The views of a scene show one set of named points, each view turned or mirrored, shifted and resized as a whole, with a little noise and some points left out.

Scene 1
View 1
j813: [  4   0  -6   1  -1 -12   7 -12 -10 -21  -1 -14  24 -16   6  -2   0  17
  22   8  15 -15 -29  -5   9  18  -1  -3 -26   5  -9  -3  -8 -19 -21  15
  -3]
j77: [  3 -19  -7  -5 -13  -8   5 -27 -26 -15   3 -23  28 -30  22  -7  -7  28
  39  23  14 -22 -38 -15  22  37  -4   8 -45  16 -30  15  -4 -18 -37  32
   0]
j930: [ 15  16  -2 -12   4 -15   0 -13  -9 -11   1  -1  19  -5  -8  -4  -5  11
 -11  16  12 -12 -27 -11  18  29   2  -5 -25   4  -8  -9  -8 -15 -21   8
  14]
j674: [  4 -13 -10  18  14  -8  28   2  10 -33  -5   4   7  20  -2  11  29  12
   2 -32  23  -4   0  34 -29   0  -6 -24  -1   8  34   7  -7  -3  30  12
 -13]
j383: [ 17  23  -4  -1  19 -15  11   6  13 -23  -3  16   5  24 -24   7  17  -1
 -39 -18  16   0  -3  20 -13   9  -2 -22   3  -1  27 -14 -10  -8  20  -4
   7]
j758: [  7 -15 -12   9   4  -8  21  -9  -2 -23   0   1  11  10   2   6  16  18
   0 -12  18  -5  -7  17 -12  20  -6 -14 -21  13  13  13  -3  -4  12  24
   0]
j106: [  7  -8  -7   9   6  -9  17  -6   1 -27   0  -3  14   4   0   5  14  15
   5  -9  18  -9 -12  13 -11  14  -3 -12 -15  11  10   6  -5  -8   7  15
  -5]
j464: [ 25  30  -7  -5  30 -15  18   9  22 -23  -2  34  -3  48 -39  14  25 -10
 -74 -29  18  10  13  34 -24   4   0 -32   9  -6  48 -16  -7   3  40 -10
  14]
j786: [  0   8  -1   9  10 -10  10   2   7 -30  -4  -7  15  -3  -6   2  12   8
  13 -13  17 -14 -17   9  -9   2   2 -12  -5   1  11 -11 -13 -14  -2   0
 -10]
j748: [ 12  24   0  -6  11 -15   0  -5   0 -19  -3  -4  18  -2 -14  -2   0   4
  -6   4  12 -13 -26  -3   7  13   4 -11 -11  -2   2 -18 -12 -19 -16  -2
   4]
j346: [ -4  16   1  16  16 -10  10  14  19 -40 -10 -12  14  -2 -12   3  18   3
  24 -25  18 -14 -17  18 -14 -17   1 -20  11  -7  21 -24 -19 -20   3 -14
 -23]
j193: [ -5  10   1  13  11 -10   8   7  12 -34 -10 -18  18 -11  -5  -1  14   7
  31 -15  18 -17 -23   9  -7  -9   2 -12   5  -4  12 -21 -16 -22  -7  -8
 -21]
j499: [ 15  12  -4 -26 -10 -18  -8 -28 -28  -4   5  -7  27 -25   4 -11 -21  19
   2  41  10 -21 -43 -32  37  46   3  10 -47   9 -37  -2  -5 -20 -47  21
  22]
j384: [  8   1  -6   0   2 -12   9 -12  -7 -19  -1  -6  19  -8   0  -1   3  16
  10   5  17 -12 -25   1   6  21  -1  -5 -23   9  -3   0  -8 -12 -13  16
  -2]
j861: [  8  -1  -9   9  14 -10  19   1   7 -27   0   8   8  19  -9  10  20   8
 -13 -20  19  -2  -3  24 -19   9  -6 -20  -9   9  25   2  -6  -5  19  11
  -2]
j586: [  7 -22 -13  13   5  -6  26  -7   1 -28  -1   1  10  13   4   9  21  18
   4 -18  21  -6  -2  25 -21  15 -10 -18 -17  18  19  15  -1  -1  19  26
  -5]
j326: [ 12 -20 -13   4   3 -12  23 -15  -7 -20   3   4  10  13   5   9  18  20
  -9  -8  17  -4  -3  19 -11  28  -9 -14 -26  18  15  21   2   1  14  29
   5]
j918: [  8  -2  -9   4  10 -11  16  -6   4 -23  -2   5  10  12  -7   6  16  13
  -8 -12  18  -5  -8  16 -10  15  -5 -17 -15   7  15   4  -6  -5  10  14
   0]
j162: [  2   0  -1  -4  -5 -12   0 -18 -14 -18   0 -18  26 -25  10  -6  -6  20
  30  18  14 -21 -35 -14  17  26   0   2 -30   8 -22   0  -8 -19 -30  18
   0]
View 2
j930: [-11   9   1   4  17 -14  -7  30  -5 -10  14  17  20 -16   5 -10  10   3
  11  -4 -10   3   5   5  17   1 -12 -14  -5   7   6  26   2   6   4  22
   4]
j193: [-12 -12  -2   1  -8  -2  -2   0 -18  -8  11  21  15 -12 -11   0  -7  -7
  -9   2   6   8   9   0 -10  -9  -8  -1   3  -6  -5  21   9  14  14  25
  -2]
j106: [  4   1   8  -6   0  -8 -13   8   3 -13   7  15  13  -4   3   4  -6  -8
   0  -4   4  10   6   6   7   9 -15   2  -1  -3   0  25  14  14   7  20
  -7]
j861: [  7   3   2  -5  -6 -14  -7   5   3  -7   3   5   7  -4   0   5  -2  -4
  -3  -5  -1  22  13  10   2  12 -15   1  -4   1   7  24   6  12   1  14
  -2]
j162: [-20   3   8   5  19  -3 -15  28  -9 -14  19  34  30 -18   6 -12   3  -2
  11  -1   0 -14  -4   2  15  -8  -8 -14  -1  -1  -9  27  12   8  16  29
  -4]
j383: [ 10   3  -6  -4  -6 -21   2   6   0  -3   2  -3   1  -5  -4   5   5   2
  -6  -8  -6  33  18  10  -1  15 -17   2  -7   7  14  23  -2  11  -5  12
   3]
j499: [-21  14   8   9  33  -7 -17  45  -5 -16  22  33  35 -23  14 -17  10   3
  22  -2 -12 -16  -6   3  31  -7  -8 -23  -2   6  -2  29   8   3  11  29
   0]
j464: [ 24   5 -10  -7 -16 -32   7  -1   8   1  -6 -20 -11   2  -6  12   6   4
 -11 -12 -10  52  29  16  -3  28 -23   8 -11  12  25  23  -8  11 -17   3
   6]
j786: [ -4  -4   1  -2  -3  -7  -5   7 -10  -9   9  16  13 -11  -4   2  -3  -5
  -4  -3   4   9   9   4  -2   1 -12  -1   1  -1  -1  22   8  12  10  22
  -3]
j77: [-20   8  16   4  28   0 -26  36  -1 -21  23  39  35 -17  15 -12   1  -9
  17   1   0 -24 -10   1  28  -8  -8 -15   3  -3 -12  29  20   7  17  31
  -8]
j674: [ 15  -3   7 -13 -17 -11 -10  -6   9 -10   0   6   3   5  -3  12 -11 -15
  -8  -4   9  23  11   9  -5  14 -18  12   1  -9   1  21  16  18   4  13
 -10]
j758: [  9   6  13  -7   1 -11 -17  11  12 -14   7  13  13  -1   7   5  -6 -12
   4  -4   1  10   7   9  11  13 -17   3  -2  -4   1  25  16  13   4  18
  -9]
j586: [ 13   3  12 -12  -5 -10 -19   6  15 -15   6  12  10   3   8  10 -10 -15
  -1  -3   7  13   7  12   9  14 -19   8  -1  -8  -1  26  20  14   3  16
 -12]
j346: [ -5 -15  -6  -1 -16  -5   1  -6 -18  -5   7  14   9  -9 -13   4  -7  -7
 -13   1   8  15  14   1 -16  -3  -9   3   3  -5  -4  18   7  16  12  21
  -1]
j748: [-10   1  -3   4   7 -12  -1  18 -13  -7  11  14  16 -16  -2  -7   6   4
   2  -5  -7  10  11   5   5  -1  -9 -11  -4   6   6  25   0   8   5  22
   5]
j813: [-13   2   7   2  13  -5 -14  23  -6 -14  16  28  26 -15   4  -6  -1  -5
   7  -1   0  -5   1   3  11  -5  -9 -10   0   0  -4  26  11  11  13  27
  -3]
j918: [  7   4   5  -6  -3 -11 -11   9   6 -10   6  10  10  -5   3   3  -4  -8
  -1  -4   2  15  10   9   6  11 -17   2  -1   0   2  23  10  12   2  19
  -5]
j384: [ -7   4   6  -1  10  -7 -12  21  -1 -14  13  22  21 -11   5  -3   0  -5
   6  -1  -1   0   3   6  14   2 -11  -7  -2  -1  -2  26  10   9  10  24
  -5]
View 3
j106: [  9   6  -8 -23 -26  17  -4  14 -14  11  28  14   7 -15  25   9  14   6
  -1 -12   4   4  17   7  -8 -15  -2 -14  -4  -1  21  -2   7   0   5   9
 -14]
j464: [ 13  33 -23 -26 -76   7 -37  34 -12   5   1  38   9 -11  61  30  13  42
   7 -37  15  11  -2 -29  27   6   8  -4  14  -9   5 -20   2  10   9 -20
 -10]
j384: [ 16  -2  -5 -24 -12  17   8   1  -2   7  26  -8   6 -14  23   2   4  -9
  -1  -5   6   2  11   2 -15 -11  -5  -9  -2  -2  21  -3   4  -5   1   7
 -12]
j758: [ 10   6  -3 -24 -32  21 -12  11 -15  13  24  12   4 -13  22   8  21   9
  -5 -16   9   3  19   6  -8 -17  -3 -12 -11  -3  25   1   6   2   7   8
 -17]
j193: [  4   3 -21 -19 -14  -3  23  26 -13   9  34  24  12 -18  32  10  -8  -3
   5   1  -6   7  15   8 -16 -13   6 -12  16   9   5  -7  19  -8   6  12
   0]
j586: [  6   8  -5 -25 -35  20 -16  18 -22  16  27  23   5 -14  23  11  25  15
  -2 -17   5   4  22  10  -5 -22   1 -14 -13  -4  24   5   8   3   8  13
 -22]
j786: [  7   5 -18 -22 -21   7   9  19 -10  10  28  17   9 -17  30   8  -1   3
   4  -6  -1   5  10   1 -11 -11   1 -10   9   4  11  -7  12  -4   6   8
  -7]
j674: [  3  17 -15 -23 -44  12 -14  34 -29  17  27  43   9 -16  30  19  20  24
   3 -17   0   6  20   7  -3 -20   5 -14  -3  -2  15   0  11   5  10  14
 -18]
j918: [  9  10 -10 -24 -35  15  -9  16 -13  11  23  14   5 -14  32   9  14  10
  -1 -14   5   3  13   0  -3 -12   0  -9  -2  -2  20  -5   6   1   4   5
 -14]
j748: [ 15   4 -14 -22 -20   7  12   8   6   1  20  -6   8 -14  36   7  -9  -7
   3  -6   5   4   1 -10  -7   1  -3  -6  16   1  12 -15   6  -7   2  -4
  -2]
j383: [ 12  19 -19 -24 -53   6 -16  24  -8   6  12  22   8 -13  49  18   6  22
   5 -23   8   9   1 -15  10   1   4  -5  12  -4   8 -16   5   3   6 -11
  -9]
j162: [ 14 -11   0 -23   7  19  22  -8   5   5  29 -24   5 -15  14  -6   0 -27
  -2   4   2  -2  12   8 -25 -13 -11 -11   0   1  26  -2   4 -11   0  10
  -7]
j813: [ 14  -5  -4 -24  -2  18  17  -1  -1   7  28 -12   6 -15  19  -1   1 -17
  -2  -1   2   2  12   7 -22 -13  -5 -10   2   0  22  -3   7 -10   2  10
  -8]
j499: [ 26 -14   8 -26  10  28  18 -26  19   0  21 -48   3 -13  16  -9  -3 -33
  -7   1  11  -5   3  -2 -24  -5 -16  -5  -2  -5  32  -4  -4 -13  -4  -3
 -10]
j930: [ 22   0  -6 -27 -15  17   6  -6  10   2  17 -21   6 -13  31   1  -4 -12
  -1  -8  11  -1   1 -10 -11  -1  -8  -5   6  -3  22 -11  -1  -6   0  -6
  -5]
j326: [ 11   8   0 -26 -34  27 -19   8 -16  15  23   9   4 -12  23   7  26   9
  -6 -19  11   1  19   4  -5 -19  -4 -12 -15  -6  32   4   2   2   8   8
 -23]
j346: [  2   9 -27 -18 -24  -7  17  35 -18  10  33  37  13 -18  37  16  -8   8
   7  -2  -9  10  12   4 -11 -12   7 -12  20   7  -1 -11  19  -5   7  12
   1]
View 4
j193: [ -5 -22  21  22  -3   4   3   9  -6  16 -11   8   7 -14 -15   4 -23  40
 -16  13 -14   3   7  10 -12   1   8  29 -16   1 -21 -18  -4  -2   3  15
 -27]
j106: [  2 -10   5   1 -10   6  -6  14  -6  19   6   4  -6 -16 -19 -13   3  25
   2   2   0  -1   7  18  -4   5   4  25  -6  12 -14 -11   8   6   1   6
 -22]
j384: [  5  -9   1   5 -14  -2   1   3  -9  20   6  -1  -4 -21 -12  -9   5  27
 -12   9   0  10   4   9  -1   4   4  14 -12   2 -12  -6   5  -3   3   7
 -12]
j674: [ -2 -10  18   0  -7  15  -9  22   3  18  -2  18  -3  -7 -29 -10  -2  23
  13  -6 -12 -11   3  29  -3   3  10  44   5  27 -10 -25   8  19  -2  -3
 -42]
j748: [  3 -11   7   3 -18  -6   7  -8  -5  19   3   5  -1 -20  -9  -4   1  30
 -24  18 -13  18  -3   7  -5   1  10   4 -14  -3  -8  -8  -1  -8  10   1
 -11]
j162: [  2 -10  -8  15  -7  -6   1   4 -23  18   9 -16  -6 -27  -3  -5   2  37
 -14  15  18  14  17  -7  -9   7  -5   6 -27 -12 -25   5   6 -13   5  25
   8]
j464: [ 10  -6  21 -31 -32   3   6  -7  21  22   3  40  -5  -3 -32 -12  12  13
  -6   5 -48   4 -29  46  13  -2  28  20  21  32  16 -28   1  18   7 -45
 -52]
j499: [  6  -3 -20   3 -15 -12   5  -6 -26  20  19 -23 -10 -35   7 -11  18  30
 -23  19  22  25  12 -11  -2  11 -10 -13 -28 -17 -20  15   9 -19   7  18
  25]
j586: [  4  -8   7  -3  -9  11  -9  23  -4  17   7   7 -10 -14 -22 -15   8  20
  15  -7   6  -7   9  23  -2   6  -1  36   1  22 -14 -16  14  16  -3   5
 -29]
j930: [  6  -6  -6  -4 -22  -7   6  -8 -10  21  12  -4  -6 -24  -6 -11  14  27
 -22  18   0  21  -1   4   0   6   2  -3 -15  -6 -10   2   4 -12   9   1
   2]
j861: [  4  -9  13  -7 -15   7  -5  13   3  18   4  16  -5 -12 -24 -14   5  21
   4   1 -13  -1  -3  25   1   1  10  31   5  20  -7 -18  10  13   1  -7
 -34]
j77: [  4  -4 -20  14  -5  -4  -3  10 -30  18  18 -26 -11 -33   2 -12  14  33
  -8  10  36  13  25 -13 -10  11 -16   4 -31 -13 -29  12  13 -13   1  32
  17]
j918: [  5  -8   6  -5 -13   5  -2   9  -3  19   6   9  -6 -15 -19 -13   7  22
   0   3  -5   2   1  20  -1   6   8  25  -2  15  -9 -13   7   9   3  -2
 -23]
j383: [  7  -8  16 -12 -22   1   3  -4   8  21   2  24  -1  -9 -25  -9   5  21
 -10   8 -30   9 -14  29   5   0  17  18   6  19   3 -19   1   8   6 -20
 -35]
j813: [  3  -8  -3  11  -7  -1   1   6 -17  18   6 -10  -4 -24  -5  -6   2  34
 -12  11  10  11  13   1  -9   6  -2  11 -21  -6 -20   0   6  -7   4  19
  -2]
j326: [  6  -2  -4 -13 -16   7 -10  17  -8  18  16   3 -13 -16 -18 -18  19  15
  12  -6   9  -2   6  22   2   9  -2  25   1  19 -12  -9  17  11  -1   1
 -19]
j758: [  6  -4  -5  -9 -13   5  -9  19  -8  19  15  -1 -12 -18 -18 -19  16  17
  12  -4  11  -3   9  17  -1   9  -2  24  -2  15 -15  -8  16   9  -1   5
 -17]
j786: [  2 -13  13  12  -7   2   1   7  -5  18  -3   7  -1 -15 -16  -3  -9  32
 -10  10 -10   4   4  12  -7   1   7  24 -12   6 -15 -13   0   0   3   7
 -24]
View 5
j786: [-20 -11 -10  14  21  -3 -11  -3   2  -5  14 -26   9   8  12   1   4  23
 -11 -22   8 -15   3 -14  18  12   0  23  15 -14  -5   5  -7   8 -11   2
   2]
j346: [-14   6 -15  11  33  -1 -12   1  -7   0   3 -34  12   1  -4  15  13  29
 -14 -43  -1  -4   0  -2  19  15  -1  20  23 -30   9   0   2   0 -27   4
   4]
j162: [-43 -45  -2   6  -7 -12   2  11   0 -11  34 -13  17  46  39 -10 -17   3
   2   6  18 -30   1 -38  43   3   6  10   9  -5   6  38  -9  10   5  -3
   2]
j384: [-32 -33   1  16   5 -10 -10  -1   7  -9  23 -14  10  26  27  -8  -8  12
  -6   4  15 -27   4 -27  26   8   3  22  10   1 -11  16 -15  12   2   0
  -1]
j674: [-12  -8  -2  22  54  -2 -25 -13  11   6  11 -33 -13 -10   7  -2  24  31
  -5 -25   3  -9   3   9   1   5  -4  47  12  -9 -39 -22 -23  -1 -19  22
  -5]
j193: [-20  -6 -15   6  24  -2  -6   8  -9   0  13 -32  13  17  10  10   7  22
  -8 -35   3  -9  -3 -11  28  12   1  16  22 -27  10  14   0   0 -24   6
   3]
j748: [-24 -10  -5  18  -4  -8  -9  -4   7 -19   7 -13  18   7   7   1  -8  20
 -21  -8  16 -20   9 -31  21  17   2  15  20   2   9  12   0  18   2 -20
   9]
j930: [-28 -27   1  21 -13 -10  -7  -4  13 -21  15  -5  17  18  21  -8 -16  15
 -15  11  24 -32   9 -37  23  14   4  17  14  13   1  19  -9  22  10 -22
   3]
j77: [-54 -66   3   3  -9 -16   2  15   4 -10  46  -9  14  64  55 -22 -20  -8
  10  21  20 -37   2 -43  49  -6   8  15   2   1  -6  45 -22  14  11   4
  -2]
j326: [-26 -36  12  26  30 -10 -25 -17  20  -4  18 -18 -11   6  28 -22   9  19
   0   6  13 -23   4 -12   8   0  -2  43   3  11 -46 -10 -31   8   1  11
  -9]
j586: [-23 -27   2  22  43  -5 -24 -10  14   4  20 -25 -14   2  21 -14  14  23
  -1  -9   7 -19   6  -5   8   0  -2  45   6   0 -44 -11 -29   1  -9  23
  -8]
j383: [ -5   9  -1  33  19  -4 -24 -21  19 -12  -8 -18   1 -28 -10   2   8  36
 -26 -16  12 -15   9  -9  -8  21  -4  37  18  10 -20 -24  -8  18  -5 -14
   4]
j918: [-17  -9   0  25  25  -5 -21 -12  11  -5   8 -19   1  -7   6  -5   6  26
 -14 -14  11 -16   4  -8   7  11  -2  32  14   1 -21 -10 -15  10  -6  -2
  -1]
j861: [-12  -8   2  25  36  -3 -25 -16  14  -2   7 -22  -6 -10   6  -6  14  30
 -12 -15   7 -14   6  -5   1   9  -3  42  13   2 -34 -17 -19   7 -11   8
  -5]
j464: [ 11  29   3  49  30  -1 -36 -40  29 -17 -27 -14  -7 -62 -28   3  18  50
 -38 -20  15 -13  14  -2 -32  27  -6  50  21  22 -37 -51 -12  23  -4 -19
   2]
j758: [-25 -29   5  22  27  -9 -20 -10  16  -1  18 -20  -8  10  25 -15   7  19
  -2   1  11 -22   5 -12  12   1  -1  40   5   5 -38  -9 -25   7  -3  12
  -5]
j813: [-37 -37  -1  10   3 -10  -4   5   4  -8  29 -15  13  36  29 -10  -9  10
  -1   0  15 -27   2 -31  35   5   6  15  11  -6  -2  26 -12   9  -2  -1
   0]
j499: [-48 -55   4  13 -31 -15   4   5   9 -23  33   2  22  51  42 -18 -30  -3
  -5  28  29 -39   7 -55  44   4   8   7   7  15   6  44 -11  24  21 -20
   3]

In a view up to two points have been moved. Name them for each view, in the order of its rows, or write none.
view 1 -> j499
view 2 -> j861
view 3 -> none
view 4 -> j384, j758
view 5 -> j918
